A landscape with many valleys, sampled at points; each row gives a point and its height.
From any point a ball rolls to the lowest of the 2 points nearest to it. It stops when none of these is lower. Distance is the straight distance between rows; heights are no part of it.
fadog: [ 89 143 118  83  80 125  86 162 143 137 116 179 125 105 151 130 115 148
 115 165 110 150 138 139 101 159  79 146 127 134 131 171 133 160  99 165
  59 143 113  75 121 113 112 174 159 126  69 139 116 122 167 107  93  99
 106 133  49  93 238 105 176 166 115 123 156 116]  height 45.9
dat: [ 76 132 107  89  83 123 100 161 152 148 111 166 120 123 176 117 109 129
 113 156 144 163 161 126  83 164  91 148 115 125 131 152 136 145  92 152
  82 123  95  88 121 122 122 158 147 116  83 118 115 135 180 103  82 119
 114 136  50  84 210  76 146 177 102 142 168 111]  height 49.0
vuked: [106 137 104 118 155 166 140 186 128  98 141 136 142 175 106 156 114 108
  90 110 161 128  61 119 110 110 126 166 158 164 149 147 137 112 136 109
 130 130 106 136 155 125 115 106 145 129 118 151 142 123 138 131 140 137
 125 110 126 121 101 127 101  94 135 147 102 142]  height 32.7
raz: [137 140 136 149 118  49 111 122 167 143 116 110 110 116 129  97 160 138
 133 160  68  92 182 118 149 135  51  64  99  71  94 138  99 138  86 138
 114 191 153 122 101  76 112 132 165  88 106  91  89 156 153 129 186 139
 154 110 136 105 126 171 128 189 126 110 172 153]  height 55.7
momed: [109 138 107  99 101  96 104 137 134 153  92 135 130 107 165 132 128 129
 119 175 103 133 183 148 122 172  79  97 111 121 111 146 105 146 115 162
  82 137 136  74 111 104 144 168 139  95  84 139 114 150 148 131 111 118
  94 127  96  89 186 114 171 179 106 104 130 127]  height 45.7
Zazil: [133 112 114 134 146 135 162 141 155 137 135 141 134 162  50  97 106 178
 158 140 153 144  83 111 186  97  97 158 164  92 122 109 148 134 133  75
 189 177 100 193 172 132 115 109  93 131 172 119 131  79  88 122 196 139
 164 107 193 127 131 154 125  97 167 103 151 167]  height 49.2
nuv: [ 79 137 129 104 173 144 129 144 151  68 140 107 135 174 151 167 136 118
  78  63 167 120  88 129  89  87 110 145 130 180 140 137  95  99 160 115
 132 123 137 155 138 103 116  85 138 142 148 111 134 143 144 132 127 164
 120 119 112 116  30 125  67  97  86 122 154 136]  height 59.4
dut: [141 161 170 146 110 148 145 133  99 103 137 106 140  74 106 158 129 166
 153 112  64 106  77 131 169 144 143  91 127 136 122 120 145 123 146 164
 139 146 135  91 143 134  95 181 174 151  93 177  89 126  94 138 144  66
  99 102 100 152 156 159 159 103 144  82  64 164]  height 31.4
Gapu: [148 175 174 121 101 144 144 127 117  97 135 118 125  82 100 163 133 159
 135 124  54  99  85 138 165 149 116 102 129 158 129 150 142 148 148 181
 116 135 144  60 139 102 119 218 174 142  77 178 107 140  97 117 131  60
  80 114  84 159 163 161 164  91 156  96  78 162]  height 34.2
Depo: [130  79 129 126 120 105 128  61 107 143 143  99 119 142 144 148 181  75
 128  56 125 121 159 110  76  70 189  84  95  90 143  83 103 120 186 120
 164 128 171 172  78 129 157  52  71 165 188 110 138 157 129 159 149 161
 173 126 165 166  44 130  91 150  98 148 168 105]  height 65.5
mam: [129 132 142 102  94 109 106  95 126 172 116 146 151 132 189 139 121 103
 139 162 132 141 235 123  76 164 113 130 103 129  84 133  89 140 115 160
  92  99 148  66  89 107 185 158 100 106  80 148 125 180 130 136  66 146
  71 143  40 123 192 106 224 142 110 106 121 106]  height 29.8
Lag: [150 107 150 150 131 200 151 176 122 117 163 169 116 156  66 137 116 123
 160 126 152 148  33 105 133 126 206 182 173 123 148 139 184 103 128  93
 121 109  89 172 178 165 134 115 119 123 129 158 164  69 106 126 153 132
 133 145 160 138 145  87 112 108 171 168  77 107]  height 17.6
gabu: [153 123 104 131 117 143 114 101 101 178 106 113 147 109 153 143 123  99
 144 124 143 116 180 137 135 161 164 109 131 135 146 116 118 117 132 145
 119  90 137 104 111 146 169 115 109 122 135 156 143 151 130 166  95 132
 134 122 131 151 137 140 155 129 122 140  97  84]  height 48.9
madin: [124 143 123 150 119  84 134 107 152 121 130 112 141 109 106 103 156 139
 132 130  69 100 155 122 159 120  84  67 121 100 100 127  98 142  98 136
 156 206 135 142 134 127  87 145 168 139 132 112  78 135 103 133 194 120
 179 102 137 115 125 192 126 138 144  99 157 163]  height 58.6
nom: [ 60 136  97 105 111 106 126 156 166 143 106 137 111 141 193  97 102 122
 103 155 154 183 166 116 101 145  89 153 117 113 114 136 126 130  85 143
  88 116 100 114 115 107 128 130 151 108  85  85 117 138 188  92  94 136
 120 151  73  76 160  58 110 177  80 149 172 124]  height 52.4
dudev: [142 128 171 165 118 181 148 172  98 118 148 115 141 100 101 143 115 157
 147 112 111 148  62 111 168 132 181 110 156 127 123 110 178 108 137 130
 155 151 116 129 172 172  80 161 175 156 113 168  87  99 100 148 141  81
 132 110 140 142 148 119 144  76 160 106  45 140]  height 23.8
kuzub: [152 117  88 144 147 134 145 131 112 139 111 158 109 108 104  82 108 155
 163 162 135 152 124 133 186 143 129 167 157 100 134 122 157 161 107  95
 128 129  91 151 159 164 121 124 112 116 142 105 138  81  87 111 133 102
 161 143 186 128 163 130 138 145 168 154 137 110]  height 28.0
bezu: [ 92 131 109 110  99 104 116 135 131 168  99 130 138 130 192 122 108  96
 115 153 150 150 206 139  93 161 124 135  93 121 116 124 112 125 103 153
  99  99 124  97  92 118 173 118  89  87  99 123 112 162 180 136  79 158
  99 134  91 104 138  97 140 186  89 145 147  95]  height 39.5
Rike: [ 96 136 113 120 169 127 137 153 183  98 139 104 154 163 104 140 140 141
  85 102 159 113  99 111 124  89  82 129 142 141 118 120  97 122 133  95
 161 177 128 167 146 115 107  95 144 136 147 112 117 131 120 127 161 141
 152  93 153 110  82 153  87 101 118 105 159 159]  height 56.4
nifa: [114 128 125 142 146 166 140 160 105 113 141 131 133 154 115 145 114 107
 106 104 148 129  71 121 124 116 196 159 144 158 155 143 149 106 138 117
 114 105  95 137 149 153 121 117 154 158 134 146 134 123 144 139 124 137
 134 126 117 142 116 120 111  90 127 161  87 128]  height 38.0
vumu: [118 122 133 132 152 121 135 132 158 115 143  99 145 152  80 122 141 160
 112  93 122 134 102  97 162  78 137 119 143 100 113 100 129 128 142  99
 192 197 114 169 142 149  88 118 123 164 170 125 101 103  99 137 182 116
 180  99 171 136 111 167 120  74 151  90 137 159]  height 62.0
Giv: [112 126 115 136 136 140 131 131 107 124 123 130 123 138 145 146 108  93
 106 112 148 114 114 142 118 126 196 143 135 155 159 120 124 117 136 135
 115  91 109 118 129 155 132 101 135 161 149 139 137 143 159 136 112 148
 124 132 115 146  89 130 109 115 125 162 119 107]  height 42.7
Gufu: [124  96 100 147 143  71 142 107 136 143 115 139 109 138 136  74 129 113
 149 179 142 128 158 128 123 110 145 137 107  83 135 131 123 159 115  79
 157 120 130 180 119 140 131  75  94 120 178  63 167 132 141 122 148 164
 163 139 185 115  83 121 100 153 132 194 181 123]  height 49.6
bopo: [144 129 116 146 112  57 116 112 145 148 117 124 116 106 100  81 159 146
 147 154  61 101 174 119 174 134  61  58 111  66  99 123 115 137  86 143
 142 206 150 142 122 104  92 148 160 110 110 111  82 124 102 136 196 115
 176 105 151 114 143 195 144 173 146 102 157 161]  height 57.2
Kevo: [200 121 153 130 124 133 128  51  85 147 129  90 153 119 151 137 152 104
 148  64 131 100 160 132  88 122 179  82 112 144 120  81 111  74 185 152
 141  84 168  98  77 139 149 104 115 168 170 168 128 153 110 175 110 158
 123 137  86 191 115 151 144  85 110  78  87 108]  height 70.5
vuze: [ 71 162 140  89 101 106 124 154 176  95 124 145 112 131 173 130 118 145
 107 150 135 162 160 142 105 129  56 120 121 157 106 177 118 132  98 161
  91 119 134  92 114  81 124 175 177 108  81  94 119 159 177  90  90 127
  89 129  53  71 164  90 115 162  85 115 163 151]  height 50.3
Gesa: [138 152 148 133 119 145 103 108 117 107 122 109 130  95 149 161 132 108
 100 119 109 100 154 170 100 143 118 109 108 186 142 141 108 138 150 170
 117  78 152  59 120 110 142 160 133 124 108 161 121 172 155 129  91 126
  63 132  80 159 127 133 133 115 135 104 104 136]  height 48.7
duva: [ 98 123 124 106  94 105 114 109 135 187 116 149 147 149 211 135 107  99
 139 154 151 160 224 114  73 159 120 141 106 119  93 130 109 121 114 159
  89 100 137  80  90 119 193 133  76  91  81 143 123 178 156 146  71 166
  71 135  46 120 175  96 193 165  90 126 135  96]  height 34.5
bute: [167 114 151 167 109 195 131 169  99 124 134 167 105  90 100 115 118 136
 175 125 112 154  75 112 167 164 172 172 170 123 143 122 202 126  97 109
  96 123  92 138 191 161 114 149 122 118 108 144 115  52  82 123 126  84
 150 142 157 132 186  94 172 125 183 145  87  93]  height 11.4
litus: [111 139 110  85  82 114  96 139 127 148  99 163 127  97 143 144 122 155
 131 178  88 133 141 136 135 174  88 108 110 121 126 172 129 157 116 179
  60 143 120  68 131 114 123 189 147 116  80 161 116 131 137 114 110  82
  89 114  87  91 236 129 194 163 125 111 127 119]  height 42.9
Zalel: [206 138 167 136 119 153 139  69  77 160 127  77 151 121 140 160 133 129
 152  75 128 112 126 131  94 137 195  81 118 138 126  87 145  71 184 161
 144  88 155  93  91 145 136 112 128 166 162 198 128 143  95 172 109 135
 123 129  89 192 122 133 156  72 117  84  52 117]  height 71.6
fafu: [157 109  90 126 111 125 123 102  91 183  99 132 144 108 151 118 127 115
 157 133 136 118 179 132 161 160 150 110 132 109 137 115 146 123 122 135
 118 102 142 131 115 147 166 125 103 113 153 141 151 124 114 154 101 129
 156 131 162 142 150 137 160 144 124 145  95  81]  height 51.1
ribi: [180 172 191 141 117 156 113 114  83 123 143 101 122  85  96 173 144 139
 127 101  69  90 106 144 116 128 139 110 101 174 143 140 149 112 176 191
 132  80 149  56 122 111 144 192 135 145  72 204 126 141 102 128 113  84
  62 133  64 189 156 131 162  89 154  89  33 166]  height 38.7
kofef: [118 119  88 118 114  68  99 147 144 181  86 154 121 119 191  90 110 144
 125 193 132 157 191 121 136 159  84 129  91  61 108 126 124 136  82 130
  89 135 120 126 108 108 140 137 103  86  93  89 107 131 177 122 103 130
 127 138 134  82 159  85 144 216 107 152 162 105]  height 58.3
vezef: [130 142 135 130 131 143 118 122  97 107 124 109 134  97 137 156 121 105
 105 109 109 103 130 155 123 147 141 107 119 164 152 134 108 126 150 165
 114  96 127  77 125 134 127 136 145 141 126 167 112 155 147 132 112 129
  86 120 100 149 120 143 138 122 130 115 100 123]  height 46.9
vedul: [114 136 130 134 149 154 139 204 144 100 136 126 168 168  50 145 102 171
  98 137 126 137  46 117 161 114  79 136 160 132 121 125 135 135 129 107
 167 189  95 154 181 119 111 157 133 132 111 163 107  78 113 135 188  92
 133  64 160 102 111 155 104  94 147  78 102 166]  height 26.9
Vadof: [ 62 131 103 120 151  86 158 150 181 130 117 103 121 171 156  83 120 123
 108 156 182 146 142 104 104 112  80 146 116 113 111 129 110 114  87 101
 129 117 119 167 101  81 130  87 152  84 124  53 138 144 175  98 137 156
 134 142 127  72  94  82  63 151  77 157 194 140]  height 51.7
ged: [138 128 153 136 144 141 115 110 100  96 132  97 133 110 127 162 129 124
 103  73 113 105 105 155 122 121 169 108 110 151 142 119 103 105 168 146
 136 115 136 102 122 145 103 119 154 173 142 162 112 147 137 136 118 136
 102 125 111 155  85 155 115  95 127 110  95 139]  height 49.1
Bar: [153 146 170 156 105 156 150 143  91 116 145  84 145  82 106 150 131 165
 150  93  92 138  74 122 162 144 173  83 129 123 120 104 164 112 142 152
 159 148 120 113 136 150  77 163 168 154 123 188  76 121  89 160 151  73
 120  98 125 148 143 146 141  92 145  82  49 148]  height 28.3
Gidi: [155 166 171 112 120 131  90 107 120  78 144 113 119 105 136 156 146 119
 101 130  90  93 163 181  91 124  91 113  92 190 125 158 100 140 164 185
 126  88 165  54 103  93 140 187 123 124  86 146 133 180 141 116  93  97
  53 146  78 159 114 123 138 117 135  97 111 136]  height 50.4
kenim: [154 113 136 153 149 182 158 171 115 115 145 154 126 153  73 118 102 143
 160 126 155 155  50 106 170 124 171 184 181 114 130 125 177 110 131  82
 140 134  88 169 175 156 119 128 125 128 134 148 138  79  91 123 161 130
 147 127 175 140 145 111 125  98 174 136  93 127]  height 26.2
soku: [124 106  80 124 160  93 155 123 156 132 128 148 106 156  95  70  95 149
 155 179 163 141 118 131 147 111  89 156 145  95 128 141 129 157 106  62
 168 137 119 197 149 130 123  93 108 110 171  73 165 107 113 102 159 167
 165 142 187 119 122 129 109 132 159 147 187 147]  height 40.5
Tagur: [ 76 130  88 111 137 109 136 155 168 141 112 126 114 152 171  75 112 115
 110 172 171 164 156 116 106 129 103 147 125 109 113 137 132 130  79 107
 110 118 113 134 108 106 131 109 149  91 106  64 131 145 182  97 114 145
 138 163 114  82 131  67  83 162  91 162 186 125]  height 54.3
zam: [100 139 118 121 156 174 131 216 136  90 141 138 155 152  74 164 109 132
  95 128 148 131  48 126 112 117  78 161 147 158 164 164 144 120 120 121
 123 134 103 122 174 111 119 140 151 111  88 169 127  99 151 128 141 102
 117  88 128 111 116 136  99 100 137 119 103 172]  height 27.1
gupi: [147 112  92 148 135 108 140  99 101 148 101 134 124 112 121  94 132 134
 149 135 126 127 149 143 161 125 156 122 121  92 142 108 134 138 127 117
 153 121 129 158 123 156 134  97  94 132 171 114 144 110 100 133 147 126
 184 124 193 145 118 155 116 146 148 159 126 121]  height 56.5
felez: [ 83 125 165 108 175 149 114 106 163  44 174 103 120 163 155 180 135 115
  84  38 155 105 112 139  76  55  94 131 105 192 115 138  96  89 161 132
 129 132 168 157 125  98 101  87 123 155 145  92 131 148 157 119 113 164
 100 126 109 123  10 132  73 101  80 103 161 133]  height 61.6
pega: [139 120  98 136 120 135 118 119  92 151 116 126 131 128 152 129 124  90
 116 129 150 114 137 141 118 135 196 143 125 136 160 113 122 133 139 113
 137  98 111 129 117 154 144  99 101 144 155 122 153 141 142 147 119 141
 142 136 151 146  95 129  98 140 122 186 133  88]  height 46.6
lipu: [128 102  99 109 123 131 142 125 117 145 144 185  81 159 113 108 110 124
 152 177 162 153 102 131 142 158 172 202 162 131 161 133 167 169 102  92
 117  95 103 177 134 165 153 100  96  93 151  99 192  92 133  95  99 149
 147 172 159 142 153  99 105 158 163 195 173  89]  height 41.9
fus: [148 109 166 175 115 199 146 176  99 125 149 142 126 108 101 137 105 126
 161 106 122 142  62 107 153 134 211 135 159 126 137 125 188  99 136 124
 122 127  91 131 174 179 102 144 156 158 119 163 108  92 102 137 139  95
 137 127 144 146 146 103 145  92 159 145  48 121]  height 16.6
petek: [115 144 113 135 131  65 116 125 165 128 114 112 123 102 147  95 139 128
 123 169 110 110 171 134 139 133  70  89 111  89 101 133  91 140  85 126
 116 171 145 123 106  87 105 124 158 112 111  77  87 155 152 123 151 134
 146 124 139  89 121 151 123 174 113 130 166 138]  height 54.1
Pid: [151 146 141 108  95  82 112  89 129 172 103 120 153 120 176 116 135 131
 146 174  89 130 210 116 117 167 101 104 123 123  71 133  90 145 120 148
  85 120 151  67  92  93 167 169 125 119  94 145 125 164 114 136  99 131
  81 148  69 114 203 135 230 136 104  90  99 122]  height 34.4
mozol: [166  99  93 141 115 122 126 104  88 169 100 151 133 105 128  95 137 130
 171 145 129 134 157 141 176 162 144 131 134 101 147 119 153 123 113 121
 131 114 143 154 123 146 156 122  82 107 162 126 156  96  88 137 103 121
 173 128 198 137 153 133 150 159 140 161 103  99]  height 53.5
kal: [109 119 130 139 149  95 126 128 167 115 155 104 142 143  88 111 163 149
 120 100  93 108 132 100 154  76  99  85 131 104 100 108 100 132 115 114
 176 222 125 163 146 131  85 124 144 165 149 108  77 128  95 129 192 128
 194 100 149 119 113 179 117 104 142  95 180 168]  height 60.5
dazas: [127 120  97 115 126 136 144 126 107 138 139 161 105 160 119 111 110 106
 131 167 170 131 111 131 131 135 189 179 148 133 147 130 147 151 128  77
 134  95  88 176 127 161 142  83 113 122 162  93 191 116 143 113 120 160
 154 163 145 147 107 108  80 141 132 204 167  97]  height 46.8
lalil: [149 116 106 152 129 165 135 150 101 131 124 159 107 104 110 110 111 136
 151 142 132 145 103 129 184 161 152 172 152 117 139 122 175 140 113 114
  99 119  95 128 168 157 123 144 128 114 122 130 124  70  94 116 125  87
 153 143 178 131 173 127 154 130 167 148 109  96]  height 21.1
Kas: [111 138 108 130 140 103 127 121 162 117 120 113 140 118 141 112 137 121
 113 141 113 103 141 139 137 128  78  94 128 127  98 136  90 141  99 129
 130 163 141 133 118 112 107 119 169 130 122  91 100 156 146 123 146 141
 141 126 126  98 108 154 112 145 116 118 167 142]  height 52.3
Zep: [149 127 196 116 159 140 101  87 137  48 167 108 113 120 143 175 135 124
  84  43 109  90 128 171  94  83 120 111  77 183 115 123  90  98 188 145
 150 121 177 118 116 127  89 123 138 174 132 120 120 161 156 120 111 146
  72 138  89 168  41 153  95  88 111  82 132 143]  height 65.0
vegin: [117  98  91 140 132  74 128 114 128 171 102 144 116 128 157  70 122 119
 147 191 130 136 178 139 135 139 130 136 101  74 140 128 136 151  94  97
 139 115 144 155 105 136 147  94  86  95 148  77 155 131 154 121 117 148
 153 142 190 113 105 112 127 182 128 176 165 114]  height 53.0
pokob: [193 103 168 179 108 187 142 149  86 144 119 174  85  85 103 124 126 152
 192 107 119 151  67 114 162 185 194 182 171 110 166 108 208 130 101 120
 104 104  96 158 178 162 141 151 104 108 124 142 143  36  60 125 121  87
 152 153 180 153 170  81 153 147 185 171  85  92]  height 21.3
zuzag: [162  98 127 139 112 143 127 116  93 159 129 193  93 120 109 114 124 111
 155 148 147 144 109 146 144 178 200 197 152 125 175 123 182 165 101 111
  96  85  99 164 131 177 166 124  75  86 148 118 189  72 121 111  92 130
 146 166 170 145 166  95 125 167 156 207 145  76]  height 35.9
zuv: [ 94 120  84 121 149  95 150 135 163 132 127 129 113 156 124  88 123 126
 132 172 170 131 125 108 122  98 109 145 140 103 122 135 110 144 114  72
 152 128 122 184 126 119 116  77 115 114 165  69 155 145 148 101 145 169
 161 147 166 104  97 118  87 127 125 172 185 138]  height 45.3
Repod: [ 56 161 119 109 154 119 139 156 181  78 138 113 138 164 151 136 128 129
  89 120 179 148 129 134  86 109  48 125 127 174 131 166 113  98  97 135
 127 115 137 127 125  67 126 140 170  79 117  93 131 141 163 101 123 135
 109 124  95  55  87  98  53 145  69 128 181 161]  height 55.0
zugu: [140  84 147 117 125 129 130  47  94 142 142  93 125 138 170 149 175  61
 136  54 139 106 162 116  65  84 168  92  89 111 130  83  93  97 188 143
 146 105 179 135  66 125 162  63  68 172 179 119 129 159 146 179 128 190
 131 137 122 171  39 140  97 147  84 118 160  85]  height 67.5
Mutar: [173 137 128 129 106 139 123  73  91 169 113 100 149 112 156 143 132 100
 144 124 120 100 191 127 119 161 149  99 131 157 121 114 111 118 149 156
 114  76 157  72  98 125 168 138 128 125 130 166 135 165 119 158  92 144
 100 127  87 170 159 147 184 108 123  96  80 100]  height 46.0
bifig: [177 101 148 126 118 136 126  50  85 145 132  92 145 133 161 139 162  87
 141  62 138 105 162 129  80 108 169  88 114 129 127  79  98  77 179 143
 147  86 176 112  65 139 159  78  93 165 178 155 133 166 119 182 112 180
 129 134 106 182  77 154 125 116 102 105 122  88]  height 69.3
lefis: [138 142 122 103  81 140  94 121 104 162 111 147 142  90 135 148 138 138
 153 162  99 125 154 128 140 182  99 123 116 131 136 158 138 153 140 180
  73 127 120  62 122 116 145 169 125 110  85 189 132 123 120 127 108  76
  78 115  87 114 250 132 229 139 128 111  92 105]  height 40.1
setoz: [114 104 197 112 173 140 111  83 165  36 187 105 102 148 155 183 143 112
  86  22 134 104 140 147  79  54 111 107  89 179 111 119  97  94 184 132
 137 149 176 140 121 119  97  92 133 177 142  84 129 154 157 118 119 158
  87 141 104 151  12 135  84  96  83  82 171 134]  height 63.3
duf: [125 112  88 142 158 102 147 132 158 133 123 138 128 138  79  77 118 157
 150 158 134 128 129 118 175  94  89 142 148  89 106 122 131 151 116  80
 172 177 114 182 165 141 111 112 121 141 163  89 130 103  99 108 174 133
 176 129 184 116 131 159 127 111 155 132 162 153]  height 45.4
guz: [194 146 178 134 123 145 117  65  74 149 131  97 148 104 146 150 136 114
 139 124 111  99 167 126  99 145 141 107 131 174 120 106 122 114 168 168
 121  67 165  50 103 112 166 153 132 144 120 197 135 152  94 148  74 118
  86 150  53 190 160 140 191  72 130  79  54 128]  height 43.4
fitiz: [124 106  76 124 123  72 111 128 125 191  96 151 121 121 170  75 111 136
 150 186 124 158 183 133 142 155 101 139  96  70 120 127 140 142  82 118
 110 126 137 151 103 123 148 120  83  85 117  74 134 121 155 128  95 135
 138 141 173  93 144  95 150 202 124 172 151  98]  height 55.9
pemo: [138 111 111 127 112 128 127 115  92 150 134 141 118 151 143 136 132  88
 124 151 152 131 127 137 122 127 228 162 130 126 167 115 133 152 137  94
 150  78 103 171 105 172 157  83  88 147 181 113 182 132 143 131 114 147
 137 151 161 152  77 113  70 153 130 209 154  91]  height 50.5
tezo: [174  99 154 165 117 161 129 122  90 149 129 194  86 106  94 130 129 130
 174 128 137 148  80 125 148 182 203 191 162 110 171 116 194 155 106 116
  94  87 100 169 152 170 163 135  90 103 151 127 179  57 100 120 110 117
 149 166 176 154 166  96 133 158 174 193 119  81]  height 30.1
tuzi: [ 59 147 112 109 155 148 131 166 165  80 126 108 136 170 154 148 130 114
  77 103 188 139 106 125  81  97  77 150 126 183 145 157  99  98 124 124
 128 112 131 147 130  92 122 103 146  93 133 115 143 147 154 106 134 146
 111 120 111  86  53 104  62 127  81 133 171 144]  height 57.1
vidi: [152 134 135 102  88 121  96 100 105 169 115 133 151 105 146 148 140 132
 149 167  97 128 189 122 122 174 111 106 126 144 109 147 109 146 134 169
  77 115 143  60 108 114 161 172 124 113  88 180 135 148 110 132  89 110
  83 128  72 118 229 138 230 126 116  98  85 110]  height 37.5
Keb: [145 105  89 132 144 109 150 114 127 137 114 162  95 132 105  74 105 156
 167 172 153 146 114 135 167 136 133 174 146  99 148 128 142 159 106  82
 141 125 123 168 148 163 128 109  99 116 172  82 164  92 104 107 130 143
 157 153 202 120 146 124 118 142 165 173 171 123]  height 34.6
Zeteg: [102 147 105 122 161 117 130 128 162 102 133 109 140 138 126 126 136 124
  97 121 144 104 123 133 132  95  89 110 142 142 111 126  86 126 120 112
 132 164 132 138 136 117 110 113 154 149 136 105 102 144 128 118 153 145
 136 115 129 111  97 157 103 110 112 116 150 149]  height 54.4
mup: [113 119 155 124 149 125 139 158 166 121 151  96 157 178  62 149 140 159
  89  79 127 129  71 101 155  75 112 117 145 120 107  98 131 123 154 104
 189 214 118 168 153 128  93 117 128 147 156 144  98  97 102 141 182 121
 161  72 174 120  94 172 119  73 129  64 133 173]  height 60.3
seb: [139 123  96 143 139 125 142 124 125 130 120 129 131 123 116 103 125 135
 128 125 135 132 119 139 164 118 165 143 134 108 137 113 125 129 132 103
 150 135 114 162 139 162 113 102 123 150 169 114 139 121 114 128 152 130
 167 128 175 138 114 148 102 119 148 157 136 125]  height 58.7
remu: [155 103 179 182 113 202 137 165 107 127 156 177 114 125  92 139 119 113
 168 111 132 148  50 102 133 133 240 152 163 125 152 119 198 102 130 112
 122 111  93 164 173 186 121 140 139 149 128 156 149  76 102 141 133 116
 145 159 152 149 150  70 135 107 166 176  52 101]  height 3.5
Ser: [122  95 118 127 132  87 128  83 125 132 138 104 104 124 133 126 168 114
 120  81 110 139 142 111 106  69 179  95  95  84 142  94 108 137 169 104
 169 159 145 176 104 148 120  65  89 167 188  99 132 136 128 137 158 155
 185 119 182 154  68 143  92 125 126 147 171 136]  height 63.2
zoma: [ 94 150 127 126 156 162 137 201 139  92 137 126 163 161  60 166 111 156
  93 120 118 120  47 129 131 113  63 136 149 150 141 151 127 129 125 118
 147 165 110 132 169 109 109 165 149 132  97 169 107 103 132 141 155  94
 125  67 133 101 100 151 100  89 139  84 105 178]  height 22.5
bamed: [184 170 178 139 100 158 122 100  74 136 130  99 137  92 115 167 146 129
 147 122  84  95 134 122 124 153 137 106 125 163 133 126 144 127 168 181
 119  80 153  49 110 101 157 184 138 134  86 208 130 136  84 135  93  83
  79 136  59 177 183 132 205  85 135  80  23 142]  height 40.9
tal: [ 92 122  98 130 160  92 135 129 173 130 126 105 117 144 153  89 131 105
 118 156 155 119 139 110 115  95 116 134 119 109 112 141  98 133 100  94
 136 144 130 159 115 101 116  78 133 124 142  58 118 155 153 111 154 162
 157 151 152  89  79 116  78 139 101 162 194 139]  height 48.5
Sudu: [131 116 140 138 154 172 153 193 138 112 141 124 156 155  55 130  99 164
 125 131 149 158  49 110 167 117 129 160 167 118 118 118 160 115 136  93
 155 165  98 164 185 144 106 137 121 130 119 161 122  73 102 131 179 109
 135  98 175 117 128 121 117  87 161 102  82 146]  height 32.2
Natob: [156 189 180 118 118 139 118 116 112  85 139 110 115  86 102 166 139 145
 119 108  60  89 108 158 137 136 111 112 105 168 133 145 125 138 171 188
 133 106 155  53 123 105 123 205 148 139  85 180 113 152 103 116 114  75
  64 126  75 176 152 152 149 100 149  92  73 172]  height 36.4
Boz: [ 77 174 138 101 132 131 131 151 180  68 144 128 132 148 149 151 130 142
 103 137 149 139 144 151 103 108  39 111 127 178 112 191 114 115  98 146
 108 131 155 110 121  69 120 173 187  88  87  85 125 168 165  96 107 130
  95 130  74  74 122 110  95 150  86  99 158 159]  height 52.6
sabi: [ 99 125 124 114 163 110 138 154 187 110 141 111 154 176  83 145 152 149
  85  93 139 122  96  94 125  68  64 114 137 140 119 112  96 124 141  96
 177 213 123 178 155 118 107 106 115 138 148 120 112 112 112 132 193 133
 156  74 158 103  73 162  94  90 126  83 178 180]  height 58.2
sifim: [104 157 147 102 101  92 116 129 168 111 107 137 117 110 170 131 120 138
 104 162 106 141 171 160 106 149  72 107 110 144 106 166  95 150 101 170
  88 127 141  71 104  88 128 175 161 104  83 105 116 170 172 104 102 131
  76 141  74  88 155 110 130 176  94 113 163 138]  height 48.3
pozi: [118 118 105 128 146 113 128 111 142 129 129 115 123 131 130 119 147 117
 116 102 138 127 127 121 126  92 171 124 120 100 124 114 103 139 148 102
 163 149 120 159 119 153 114  83 116 172 173 102 134 139 135 134 148 144
 170 131 170 147  79 148  97 117 130 138 158 127]  height 61.1

Two balls start at each pair of points below. Name the first point that both come to, or write none.
Boz / nom: litus
pemo / ged: Giv
setoz / Ser: none
mup / dut: none

For each start below, name the point where the ball stops.
dazas: bute
vumu: Kas
kal: Kas
dat: mam
